Each row is a point on a tangle of strands that fork, close into loops and nearly touch. The rows are in no order.
Points whose rows are less than 27.9 apart are linked; no others are. Some points are linked to none.
Q_185: [ 12 -21   1 -25  12  -6 -20   8]
Q_407: [-33 -12  23 -10  -9  37 -40  29]
Q_993: [ 36  19 -21  26  19 -11   6 -25]
Q_905: [-15  24  21  -9  -6  -7 -20 -10]
Q_473: [-58  -4  33  11 -10  52 -22  28]
Q_941: [  7  10 -19  13 -17 -20  40 -17]
Q_569: [ -3 -24  11 -28  10   2 -18  21]
Q_743: [ 53   7 -43  34  -5   6  18 -26]
Q_102: [ -5   5   3 -10  -8 -21  28 -10]
Q_253: [-38  -7   7  27  28  24 -30  40]
Q_112: [-52 -18  13  28  -8  55 -33  31]
Q_896: [ 29  -1 -17  -4 -24 -10   6 -22]
Q_298: [ -5  27  14  -1  -2 -14 -14 -17]
Q_392: [-23  22  29 -16  -7   0 -18  -3]
Q_611: [ 33  -2 -32   9 -42  -1  25 -19]
Q_620: [-46 -25  15  15  -5  48 -33  38]
Q_276: [ 24  24 -21  27 -19 -12  16 -32]
Q_328: [ 13 -12   2 -16  15   1 -34  10]
Q_880: [ 22  -5  -8 -15 -18 -11  -2 -16]
Q_197: [ 15   1  -3  -5   8 -15 -12  -9]
Q_234: [-12  -4  17 -27  -2  -8   2   5]
Q_447: [ 38   3 -38  22 -39   3  27 -18]
Q_876: [  0   5  -7   0  -8 -24  37 -16]
Q_42: [-46 -15   7  24  20  34 -29  42]
Q_227: [-11  -5   4  23  34  24 -46  30]
Q_888: [-20 -12  26 -34   0   4  -3  15]
Q_984: [ 44   4 -39  25 -18   1  21 -24]
Q_117: [  4   1  -4   5  35 -19   0   6]
Q_340: [-57 -13  29   1   9  32  -5  42]
Q_757: [-61 -15  30  11 -11  56 -13  34]
Q_936: [ 20 -19 -21  -9 -10 -18  31  -6]
Q_731: [ 31  10 -42  40  -3  -7  38 -16]
Q_103: [ 34  16 -13  18  44  -5 -12 -17]
Q_667: [ -7 -11  18 -36 -12  -7  15  -1]
Q_598: [ 20   0 -21   9  21 -23  22  -7]
Q_17: [ 13  12 -25  20 -30 -11  39 -20]
Q_605: [-28  14  29 -19   1 -12  25  -3]
Q_242: [ 30  22 -12  25  34 -11  -7 -21]
Q_636: [-51   6  35   2 -11  38 -30  25]
Q_969: [-54 -10  34 -12  11  25   1  35]
Q_83: [ -4  -5  21 -31 -15   6 -27   2]
Q_274: [-18  -7   7  -3  33  -8  -7  21]
Q_465: [  8  -6  11 -30 -13  -2 -19  -4]
Q_707: [-42  -6  33 -20   9  12  -1  26]
Q_161: [ 41   5 -16   5  17  -7 -14 -21]
Q_293: [ -2   6   7  -8  12 -14  -8  -1]
Q_564: [-39 -14  16   0  20  16 -18  39]
Q_458: [ 18  -6   3 -25 -19  -8  -8 -12]
Q_75: [  4   9   2  16  42   1 -35   8]
Q_200: [-39   2  37 -25   6   5   9  20]
Q_124: [  8  25   4  -1 -12 -15  -6 -25]
Q_431: [ -9  -1  12 -14   7 -10  -9   6]
Q_576: [ 29   6 -14   6  13 -14  -9 -16]
Q_232: [ 28   4 -34  25   2 -16  35 -17]
Q_759: [ 11 -22  -1 -28   3 -11  -1   6]
Q_606: [ 34 -19 -40  10 -12  -9  34  -9]
Q_174: [ 22  28 -14  24   9 -17   7 -27]
Q_794: [ -7  -5   1   2  36 -16  -6  16]
Q_796: [  7  -7  -2 -23 -29 -10  31 -16]
Q_290: [ -1 -10  13 -34 -26  -6  29 -11]
Q_843: [-38 -20  19   2  -8  47 -39  33]
Q_973: [-30  -6  31 -22 -11  30 -37  22]
Q_734: [-51 -20  17   9  14  31 -17  42]
Q_466: [ 29 -16 -27   1 -14 -16  30  -8]
Q_484: [ -1  27  -4  17   3 -25  23 -20]
Q_949: [-32  21  36 -12 -11  14 -25   5]
Q_48: [ 33  -4 -24   1 -32  -6  15 -22]
Q_845: [  9 -10   1   1  35  10 -41  23]
Q_63: [-31   6  32 -22   5  -7  19   7]
Q_797: [ 49 -13 -30   7  13  -8  11 -14]
Q_111: [-19 -23  20 -34   4   7 -11  23]
Q_950: [-30  -6  16  -6  22   3 -16  26]
Q_100: [ 33   6 -44  33 -40   8  35 -12]
Q_249: [ 12  -4 -11   4  31 -24  10  -1]
Q_9: [ 15  21 -11  14 -23 -17  16 -29]
Q_977: [ 12 -20 -13 -19  -6 -21  30  -5]
Q_998: [-17  13  14 -12  -3 -19  25  -8]
Q_913: [-42  16  39  -8 -14  29 -30  13]
Q_216: [ 14 -10 -15 -10 -40  -6  38 -16]
Q_541: [ 13  20  -5   3 -18 -16   2 -28]
Q_479: [ 17 -11   0  -3  25   8 -44  12]
Q_25: [ 10  29 -10  24  10 -25  12 -22]
Q_908: [ 48  13 -29  27  18  -5   7 -29]
Q_478: [-16  -7  30 -31 -14  17 -31  14]
Q_311: [ 11  14 -27  21 -41  -4  47 -18]
Q_122: [ 21   1 -26  15  10 -21  29 -17]
Q_628: [  7  25   2  14  19 -18 -11 -14]
Q_360: [ 57   7 -35  24  13   3  12 -29]
Q_284: [ 10 -21  -5 -24  -2 -17  11   1]

A fork is a point with three links, a tip a point with one. Leave the first point through the second and follow the links. Name the first fork or tip that comes.
Q_876 / Q_941 => Q_311
Q_83 / Q_478 => Q_112
Q_298 / Q_124 => Q_276
Q_794 / Q_117 => Q_731
Q_293 / Q_197 => Q_161

A tip is a point with one link. Name the tips that can be reached along the links from each point below, in the order of the rows.
Q_102 => Q_253, Q_731, Q_311
Q_473 => Q_276, Q_757
Q_360 => Q_112, Q_103, Q_484, Q_100
Q_185 => Q_161, Q_606, Q_845, Q_216
